The views of a scene show one set of named points, each view turned or mirrored, and shifted as a whole, with a little noise and some points left out.
In the rows, 128 means zero.

Scene 1
View 1
z344: [127 139  85 164  99 159  96 162 142 152  94 148 146 161 139 134 115 141
 138 132 114 107 113  92 152 107 164 103]
z229: [151 168 103 120  96 133 179 115 131 151  76 145  66 133  78 134  22 145
  91  58 192 211 106  89 114  41 104 149]
z129: [151 156 142 102  69 146 131 136 167 109  89 128 136 154 128 156 143 153
 163 107  93 151 111 119 137 135 129 139]
z528: [131 139 137 119  81 146 141 137 162 126 124 139 141 152 149 134 157 134
 160 123  92 119 118 124 134 132 146 136]
z789: [120 145  68 170 115 150 125 147 124 178 101 151 104 152 109 124  50 132
 108 103 163 142 115  80 135  63 147 113]
z460: [144 161 133 108  81 138 155 122 156 127  97 130  99 148 101 149  95 145
 151  87 124 179 116 116 123 110 111 140]
z652: [114 135 107 156  98 154 108 156 150 152 123 140 144 165 139 136 137 133
 166 138  91 105 124 110 144 133 156 108]
z899: [105 133 114 151 103 145 132 143 148 160 148 143 129 158 141 124 135 119
 164 133  95 108 128 120 132 129 153 122]
z901: [144 150  84 152  93 158 103 157 142 142  70 145 132 156 120 140  93 152
 122 112 135 137 106  81 149  88 149 112]
z184: [127 157  84 160 101 154  97 156 140 159  88 131 111 167  95 152  70 151
 154 106 123 159 124  91 141 108 132 101]
z368: [142 153  78 154  96 157 103 154 137 147  66 147 127 157 115 140  79 151
 115 108 146 141 106  80 148  79 148 111]
z479: [155 134 117 124  82 152 138 140 151 120  82 161 155 139 164 123 143 141
 100 118 132 105  94  98 146  81 166 140]
z756: [129 142 136 126  83 148 130 141 162 129 120 135 140 158 140 140 152 137
 172 126  82 122 120 124 135 144 143 128]
View 2
z460: [170 109 138  99 113 121 120 107 107 158 109 126 125 105 140 158 119 149
  95 121 180  88 129 113 151 177 163 138]
z184: [127  96 129 111  97 105 129  68  93 129  99 128 121 122 141 153 130  94
 140 137 150  72 149  98 188 177 143 102]
z479: [161 147 135 143 126  75 101 112 132 126 103  77 150 108 118 126 121 123
 162 140 159 131 197 149 142 173 147 175]
z652: [131 130 119 153  92 119 111  82 113 102 116 120 152 155 129 128 142 120
 151 145 114 129 155  95 152 149 124 134]
z528: [159 136 125 144 102 124 106 102 117 118 118 125 153 139 132 131 133 150
 121 137 138 128 147 106 135 152 144 154]
z789: [101  97 154  99 114  84 126  86 102 148 126  85 112  93 112 152 111  72
 162 105 163  73 169 121 189 179 110 105]
z756: [165 141 121 149 101 131 105 108 121 119 118 125 157 145 134 130 133 159
 119 140 135 137 145 106 129 152 146 160]
z129: [189 130 118 133 106 119 111 104 116 126  91 135 147 134 150 138 133 161
 106 156 158 115 145 113 137 171 179 161]
z368: [125 106 137 112 110  81 126  81 105 138 102  99 122 106 128 150 125  86
 158 129 163  80 176 122 184 181 138 119]
z901: [145 112 129 122 112  82 119  83 108 131  89 105 129 114 134 143 129 100
 153 146 164  90 181 128 175 184 158 132]
z899: [127 133 130 149  95 130 109  97 115 113 143 117 154 144 120 129 133 131
 138 123 117 131 145  94 140 142 108 136]
z344: [125 125 124 148 101  91 117  75 112 107 105 103 142 136 126 130 135  92
 172 145 128 110 183 115 173 165 130 130]
View 3
z789: [128  77  85 141 113  87 139 131 172 195 118 143 152 138  68  84 140 141
  89 129 105 159  75  80  91 200 151 127]
z229: [104 105  62 140 137  67 101 160 224 225 101 131 166 137  89 147 101 158
  55 112  65 103  86  28  97 131 197  99]
z460: [120 146 125 149 148 110 120 144 159 160 126 127 152 136  79 147 125 159
  90  95 107 107 110  88 140 122 152 122]
z129: [120 170 146 139 164 134 127 139 133 114 132 110 149 126  69 131 146 159
 111 100 110 110 126 130 151 129 119 140]
z184: [151 105 132 145 133 119 153 119 141 171 123 143 147 132  39  98 156 151
 100 112 117 158  94  74 129 174 150 129]
z368: [128 103 102 133 138 106 141 128 165 166 114 129 154 127  53  83 150 148
  98 130  95 155  89  89 110 185 141 133]
z899: [119 123 131 158 113 115 141 130 111 139 156 137 135 149  96 109 139 131
 113 101 156 140  97 164 124 182 105 145]
z528: [111 152 133 145 141 122 128 138 121 115 146 116 144 138  93 124 141 142
 115 104 135 116 114 163 133 155 101 146]
z756: [120 156 147 146 140 129 135 133 111 113 148 120 141 136  83 121 146 143
 118 101 141 124 117 159 142 153 101 147]
z901: [128 122 112 124 153 118 138 129 160 144 113 117 158 120  50  85 156 153
 105 130  92 147  99  97 118 175 131 142]
z479: [ 91 137  88 116 154 110 114 147 162 117 122  95 159 122  90  89 144 148
 111 138  89 122 102 158 103 177  94 153]
View 4
z368: [171  89 141 108 155 137 123  94 122 106 131 136 127 137 158 160  97 138
 158 136  84 127 128 158 109 172 149  95]
z129: [146 154 119 125 159 120 153 134 105  93 134 126 177 149 156 113 116  92
 158 156 149 142 158 155 130 103 153 126]
z528: [135 155 134 116 142 112 154 142  89 118 126 144 164 155 153 125 120 101
 119 123 149 131 152 143 109 118 144 130]
z652: [147 125 136 101 129 123 143 151  74 112 145 144 140 153 158 140 107 124
 125  93 133 133 149 152 110 161 142 149]
z899: [144 131 137 108 129 110 140 145  84 128 126 147 124 154 147 137 118 118
 113 106 125 123 136 137 107 154 138 136]
z460: [156 141 121 138 158 110 136 116 133 102 109 119 135 143 132 111 125 102
 163 181 112 130 129 142 142 123 151  98]
z479: [139 130 155 108 162 135 145  90 110 130 123 160 185 144 181 163  99 110
 120 126 130 121 152 157  70 114 148  86]
z789: [173  78 147 112 146 130 110  89 130 121 113 142  92 133 146 167 102 149
 142 134  65 114 107 147 103 191 146  82]
z344: [158  98 145  93 142 139 136 122  89 109 146 148 147 143 170 162  92 136
 134 100 115 133 145 165  98 172 143 128]
z756: [138 152 128 112 139 113 153 153  82 111 136 138 158 155 153 121 119 102
 127 119 152 134 156 149 119 123 143 145]
z229: [175 104 132 151 177 112 103  51 188 119  76 119  96 125 125 137 119 121
 176 220  52 108  91 138 131 143 161  30]
z184: [177  89 127 109 147 131 127 123 115  89 142 122 110 139 141 138 101 137
 172 141  92 138 128 161 136 183 151 121]
View 5
z901: [ 88 160 121 135 132 122 154 126 188 174 151 142 102 116 159 105 117 155
 114 135 133 134 104  70 103  82  97 146]
z344: [104 148 120 164 110 122 155 141 201 181 165 131 139  82 140 104 126 156
 146 136 131 135 114  72  97  99  93 157]
z229: [ 94 214 158  79 164 162 155 168 133 171 116 176   3 189 153 102  97 143
  69 157 136 134  95 123 127  88 105 159]
z184: [ 79 136 141 133 121 146 130 129 184 192 163 147  92 125 124  92 114 142
 142 138 138 141 116  89 124  84 121 162]
z368: [ 87 171 136 138 125 140 155 150 185 184 154 157  88 117 143  98 118 153
 123 150 136 135 102  80 107  82  98 160]
z528: [147 133 105 134 117 104 152 126 169 142 132  88 159 107 149 123 122 155
 121 108 123 134 134 112 102 138 106 134]
z652: [126 123 119 159 101 119 146 135 188 171 156 106 162  86 128 110 129 150
 154 125 129 136 133  97 102 125 108 151]
z479: [128 185  99 146 132 100 183 140 182 150 132 122 135  98 184 125 124 169
  98 129 123 124 104  75  82 110  70 137]
z899: [147 132 125 153 105 126 148 155 173 167 146 104 159  92 117 114 128 149
 148 127 127 133 136 118 103 143 108 157]
z789: [ 95 189 154 142 123 162 157 183 178 196 153 171  70 116 126  95 120 149
 127 167 138 133  99  96 108  91  93 177]
z129: [118 123 102 112 131  99 140  92 164 139 132  92 135 138 164 120 110 151
 105  98 126 139 129 102 111 115 118 124]
View 6
z184: [127 117  87 129 172 109 197 180  85 125 141  86  95 156 116 138 110 168
 156 122 120  79 133 133 144 193 134 143]
z901: [131 107 103 141 177 105 184 167  99 154 145  85 120 149 124 151 134 155
 133 139 117 112 117 101 168 185 138 147]
z528: [129 142 132 137 140 161 155 119 121 163 148 129 146 142 151 145 153 158
 129 149 109 128 143 120 133 132 143 139]
z368: [127  98  88 138 164  99 173 171  89 140 135  76 113 145 123 133 124 157
 136 132 133  92 115 111 170 195 144 146]
z229: [ 81  76  66 179 111  54 113 175 112 148 165  63  54 122 137 114  80 125
  99  97 123  67 103  52 204 181 136 171]
z344: [146 117 106 122 177 132 190 153  87 143 125  96 151 155 127 140 149 170
 148 150 138 110 124 137 152 185 149 132]
z652: [144 141 116 117 157 159 180 135  95 141 129 118 150 153 138 138 154 170
 152 148 128 112 145 153 123 158 148 132]
z479: [141 105 117 146 161 124 157 134 112 178 132 100 169 140 147 152 171 148
 110 164 132 145 106  85 183 165 156 148]
z789: [125  91  71 136 153  87 165 177  73 125 123  66 112 147 127 112 115 159
 141 125 157  74 111 125 176 203 158 144]
z756: [132 146 134 130 147 169 164 124 119 161 150 132 139 146 146 149 148 161
 137 145 105 127 150 129 119 133 136 137]
z460: [100 123 108 156 128 119 142 148 128 157 171 110  83 137 140 139 110 143
 120 116  94 101 137  87 148 142 125 156]
z899: [135 139 114 122 132 163 150 123  97 140 129 122 150 149 149 121 148 167
 144 142 140 107 147 151 124 145 157 131]

Which points are out of place in each view (at most two, in the order of its rows)? Write none if all are in place.
view 1 => z901, z368
view 2 => z528, z756
view 3 => z229
view 4 => z899
view 5 => none
view 6 => z184, z789
